Each row is a point on a tangle of strands that fork and nearly touch. The rows are in no order.
In the rows, 128 means zero.
Two points are linked if the straight distance between their rows is under 77.5. Some points are linked to none.
Q745: [139  89  53 109 108 134 122 124  95  86 145 106 158 102 149 119 101 124
 142  78 102 171]
Q953: [ 88 129 182  82 126  95 155 129  94 127 113 176 174 126 115  86 168 138
 137  82 115  89]
Q943: [ 89 133 172  84 138  90 137 130 113 147 130 162 170 133 118  96 172 135
 138 103 119  71]
Q381: [114 227 147 158 147 136 129 184 118 167 134 139  57 144 134 172 123 175
  84 172 157 114]
Q735: [ 95 138 145 103 127 120 137 157 119 133 102 173 114 125 172  90 105 160
  85 125 149  83]
Q469: [182  94 139 124 126 122 122 163 186 122  99  98 126 104  79  94 159 126
 178 141  84  90]
Q982: [125 186 136 206 105 172 116 110 163 167 107 100  73 129 159 137  71 113
  92 160 155 174]
Q771: [156 126 156 158 141 140 137  62 148 148 123 104 144 161 127 148 154  97
 154 178 142 170]
Q302: [163 118 107 155 133 137 107 137 187 106 102  94 105 101 116 133  82  91
 118 143 115 144]
Q392: [123 232 140 179 137 160 145 161 117 175 123 115  52 158 146 184 125 174
  85 175 157 143]
Q772: [146 127 130 155 128 131 111 143 180 147 118 117 128 112 144 111  90 118
 113 157 117 121]
Q727: [161 122 128 160 126 147 130  65 158 128 123 102 133 146 131 150 134  88
 151 171 145 181]
Q734: [132 143 162 167 151 106 133 122 171 176 150 116 154 154 122 132 137 109
 128 163 129 118]
Q785: [123 173 122 146 141 148 114 144 113 183 142 136  85 177 177 170 142 147
  94 180 172 142]
Q619: [184  97 108 147 120 166 115  68 160 109 114  85 108 146 122 155 141  95
 165 177 136 183]
Q412: [140  71 135 145 110 123 167 138 130  69 123 104  85  86  34 137 138 155
 182  70 103 118]
Q84: [174 106 137 138 137 113 113 145 183 138 124  91 146 105  78 117 141 109
 168 152  97 106]
Q93: [ 86 178 122 114 152 123  96 134  73 118 141 165  81 143 135 176  98 136
  70 123 170 116]
Q814: [136  85  72  94 108 118 143 110  65 110 171 103 175  81 118 117 147 135
 170  73 105 152]
Q353: [120 218 140 195 131 161 142 139 143 191 121 114  52 165 173 162 121 159
  85 169 167 153]
Q434: [149 111  74 139 121 151  94 127 157 128 118 111 129 113 161 121  84  88
 105 145 128 160]
Q811: [ 99 174 132  95 126 128 131 182 100 127 108 178  74 129 174 101  90 168
  74 133 161  84]
Q465: [ 90 188 125 145 129 141 117 154 114 133 134 159  69 129 161 131  84 141
  59 127 160 104]
Q748: [115 155 187 137 135 177 123  60 131 153 145 119  84 210 176 190 156 157
 125 176 138 137]
Q58: [177  90  73 121 115 157 100  90 136 135 123 105 151 135 145 131 152  81
 157 161 138 173]
Q995: [ 84 143 136 108 140 102 149 110  86  90 152 160 155 140 135 142 107 129
  94  62 122 123]
Q882: [138  92 156 137  97 130 167 159 140  48  59 147 109 101  84 112  91 140
 127  92  98 150]
Q269: [142  65  94 125 105 136 143 148 105  69 139 104  95  99  81 121 139 172
 185  57  93 142]
Q863: [128 148 157 148 132 174 121  89 135 174 139 133  97 197 192 171 158 138
 120 176 156 146]
Q934: [107 206 162 140 148 122 121 178 112 150 145 146  65 144 122 153 108 174
  77 157 150  93]
Q975: [ 84 127 146  88 128 119 142 145 109 124 107 172 139 129 177  89 108 140
  98  98 141 101]
Q79: [160  86  72  86 115 138 100 143 140 116 117 114 160  94 132  89 136 119
 161 118  98 128]
Q919: [ 71 151 123  89 150 104 105 139  81 114 146 166 127 141 146 149 116 132
  87  99 147  98]
Q626: [118 180 169 194 128 136 126  90 171 126 110  93  91 115 120 148  60  87
  96 135 141 164]
Q687: [111 148 165 143 157  90 135 119 151 161 153 136 159 146 112 128 144 114
 127 142 128  94]
Q689: [176  97  90 124 133 130 100 141 175 119 121  90 130 112  93 124 137  95
 160 141 103 125]
Q908: [143 128 153 136 139 148 134  39 133 142 142 124 140 188 147 153 171 107
 152 169 141 154]
Q694: [160  87 145 118 107 134 118 174 183 125  67 130 143 114 120  72 133 123
 145 153  93 107]
Q899: [140 130 150 131 135 170 121  66 131 148 143 134 123 206 182 156 173 119
 132 180 149 145]
Q729: [ 74 152 131  66 141 111 102 160  67 112 129 171 120 136 156 137 117 160
  89  94 154  85]
Q210: [149  76  93 107 111 126 127 136 127  81 133 104 140  85  90 116 136 136
 160  91  97 126]
Q310: [150  82 110  75 106 138 108 150 137 130  90 124 177 104 138  62 145 130
 161 123  97 119]
Q949: [ 98 177 163 119 152 106 123 180 118 153 143 165  86 150 131 138 125 174
  94 153 150  80]
Q501: [153  65  86  99 100 135 137 151 113  77 124 105 121  84  96 112 147 158
 173  74  94 142]
Q580: [138 112 102 128 131 120 138  69 115 124 149 115 171 133 113 141 145  92
 143 125 141 152]
Q853: [ 97 111 142  89 106 120 161 139  77 101 104 159 168 113 169  81 124 142
 123  76 109 134]
Q587: [157  74 137 116 115 126 163 163 151  92  81 119 107  90  54 105 173 147
 179  97  97 108]
Q153: [ 86 124 129  78 125 113 132 139  94 109 115 160 157 133 176 100 116 133
 108  83 125 105]
Q754: [ 87 176 140 116 133 120 120 159 100 123 130 175  74 130 155 124  90 158
  60 122 157  87]
Q287: [129 134 101 146 130 138 111 114 147 151 133 132 129 129 173 122 100  98
  99 142 145 150]
Q352: [103 172 195 177 127 116 143 131 173 134 106 126  99 110 119 111  63 127
  82 147 122 106]
Q21: [109 185 119 118 147 130  94 161  69 153 146 157  75 148 139 181 117 145
  84 159 180 117]
Q669: [155 110 103  96 129 117 112 126 135 172 154 110 198 125 140  80 179 112
 159 133 109 111]
Q848: [148 103  97 133 122 134 145  55 106 106 145  97 154 119  86 162 153  95
 164 136 141 166]
Q9: [115 129 108 104 140 112 117 129 126 165 150 141 165 146 157 100 148 116
 126 129 138 101]
Q499: [152  98 131 124 121 127 110 169 179 177 123 127 171 124 151  75 142 139
 150 169  91  89]
Q604: [ 79 152 179  96 142  99 139 153 113 131 120 183 127 142 126 114 130 148
 102 123 138  73]
Q884: [144  75 149 127 112 122 174 149 139  73  93 116 105  86  41 130 144 145
 171  87  97 111]
Q323: [147  86  77 120 118 137 144  65 102 119 166  90 157  95  83 150 173 106
 180 126 137 173]
Q749: [183  86  80 135 116 172  95  83 146 124 119  99 125 149 147 142 142  81
 153 178 131 182]
Q390: [111 156 194 137 158 151 121  90 119 157 139 133 106 211 144 202 182 150
 127 181 142 133]
Q442: [120 127 117 122 138 110 134  96 124 124 153 130 164 121 125 127 121  98
 118 106 131 130]
Q812: [141  91  81 144 110 123 149 118 102  58 162 108 123 102  80 155  98 136
 158  79 107 167]
Q862: [132 171 141 195 116 152 109 100 173 131  98 100  83 111 138 151  58  91
  96 147 140 173]
Q315: [105 163 135 150 121 141 129 144 133 135 122 154  95 118 175 102  71 136
  63 137 143 100]
Q70: [ 79 151 163  90 153  89 127 136 106 143 146 165 157 143 115 122 162 135
 122 107 130  78]
Q979: [138  92 100 133  92 132 147 139  99  45 141 121 131 103 104 131  83 159
 149  67  91 162]
Q350: [117 154 137 163 126 129 121 141 164 154 129 129 109 122 157 117  83 131
  86 154 137 112]
Q460: [138  98  73 108 112 118 137  87  81 119 176  95 176  88  99 134 165 116
 174  98 125 158]
Q505: [170 110 130 162 136 141 142  68 156 103 115  65 104 122  73 175 138  94
 187 169 152 176]
Q281: [104 158 177 137 161 133 114 109 113 167 147 137 108 194 131 191 179 136
 127 177 161 132]
Q324: [ 97 167 180 139 164  89 124 135 135 165 155 152 133 163 108 146 142 130
 109 142 144  86]
Q35: [147  91  45 110 119 138 114 120 117  89 128 106 154  99 136 127 104 111
 136 102 115 164]
Q664: [119 146  94 125 136 131 110 101 119 139 141 143 131 161 170 141 115  95
  87 124 165 148]
Q351: [114 103 104  95 107 112 151 111  69 103 153 118 184  89 137  95 147 138
 156  68  96 142]
Q783: [139  84 114 128  94 134 157 158  97  47  98 140 117 101 109 116 105 169
 158  71  93 169]
Q523: [175  84 140 112 120 120 142 165 174 108  86 109 114  99  66  93 166 128
 183 119  91  96]
Q7: [ 95 180 191 149 177  95 132 134 131 167 156 143 109 170  96 177 152 129
 110 149 146  98]
Q666: [175 107 139 155 141 114 114 150 190 174 136  91 174 122  96 119 157 112
 164 180  98 107]
Q151: [108 144 185 162 118 126 146 139 178 117  81 145 106 101 132  94  70 133
  89 145 118 106]
Q804: [121 167 140 165 139 164 133 132 137 192 139 126  95 179 179 172 146 146
 100 180 161 141]
Q27: [ 96 160 183  98 144  96 130 181 111 146 127 178 105 143 125 123 131 179
 111 147 147  58]
Q993: [149  81 127 142 103 140 166 166 128  39  74 144  99 109  88 122 103 146
 148  79  93 156]
Q963: [ 78 162 124  99 159 111  90 131  67 126 154 162 125 150 131 180 127 130
  90 112 164 124]
Q740: [121 203 136 207 118 174 133 129 157 192 121 102  62 152 175 141  95 141
  92 160 162 155]
Q830: [151  99  92 123 123 119 124 114 132 106 140 101 157  94  93 120 125 115
 150 114 107 134]
Q561: [107 112 171  89 109  98 169 125  89 110 104 155 189 106 114  79 150 144
 145  85 104 116]
Q429: [185  85  62 100 125 130  97 146 161 125 120  96 137 105 109 104 151 107
 171 128 107 121]
Q492: [171 102  84 117 128 127  99 126 144 173 150 107 190 120 138 100 164  94
 167 153 119 135]
Q251: [ 98 176 181 140 173 106 113 123 119 162 149 143 116 187 106 196 173 128
 114 164 163 125]
Q242: [116 183 185 193 131 120 127 104 177 140 118 111  97 107 115 139  58 102
  87 132 138 138]
Q8: [149 110 139 132 120 131 105 157 178 131  99 133 143 115 139  84 101 127
 125 153 101 112]
Q74: [132 122 118  96 138 115 109 129 129 178 150 130 189 135 149  92 161 113
 145 136 128 100]
Q951: [106 153 130 122 148 110 113 139 126 162 153 149 134 154 157 131 135 127
 100 135 153 106]
Q966: [145  81 132  98 101 126 120 168 140 139  70 144 168 101 132  60 148 133
 159 141 100 115]
Q554: [ 91 111 148  86 109 109 167 128  71 106 105 153 182 108 143  81 150 143
 145  63 101 136]
Q30: [150 124 162 168 147 117 137 139 190 190 149  97 176 140 115 122 151 115
 155 179 106 112]
Q213: [124 104 163 139 108 127 161 140 136  74  79 152 134  98 103 105  85 131
 110 103  95 137]
Q678: [162  96  72 107 125 140 109  90 119 159 143 114 179 138 150 120 173  92
 168 149 140 160]
Q191: [116 152 108 118 153 124 106 128 121 167 151 154 128 169 169 142 138 116
 100 145 173 127]
Q926: [113 124 164 141 110 121 148 137 150  98  91 158 127 102 126  94  84 122
 100 122 107 115]
Q385: [141  57 111 132 107 132 159 147 121  78 139 110  85  88  61 130 151 167
 186  52 102 117]
Q356: [115 187 120 135 146 141 110 153  98 166 142 147  72 163 160 173 127 142
  87 162 175 115]
Q63: [119 105  68 102 119 125 135  95  74  94 162 119 177 114 143 132 112 111
 134  74 118 172]
Q692: [156  92  50 126 117 147 103 119 144 105 124 109 132 109 140 134  98  92
 127 130 121 168]
Q50: [122 114  91 107 137 120 133 107 105 109 148 126 174 113 137 117 112 104
 118 100 119 144]
Q264: [102 123 119  74 122 100 149 103  69 111 159 134 185 115 135 106 152 131
 145  57 106 120]
Q170: [139  83  93 160 112 129 150 127 108  66 171  93  99  95  55 160 119 150
 168  69 114 143]

Follow the links from the first point to the second, and from the first to the third. Name the last point that the two ways share.
Q412, Q694, Q251 | Q84
Q523, Q310, Q748 | Q84
Q919, Q251, Q619 | Q863
Q356, Q390, Q678 | Q863

Name the points in between on the shortest way along the links from the first point to the second, in order.
Q269, Q84 | Q385 > Q412 > Q884 > Q587 > Q523 > Q469
Q771, Q678 | Q727 > Q619 > Q749 > Q58
Q323, Q264 | Q460 > Q814 > Q351
Q264, Q63 | Q351 > Q814 > Q460 > Q323 > Q848 > Q580 > Q442 > Q50
Q93, Q619 | Q21 > Q356 > Q785 > Q804 > Q863 > Q899 > Q908 > Q771 > Q727
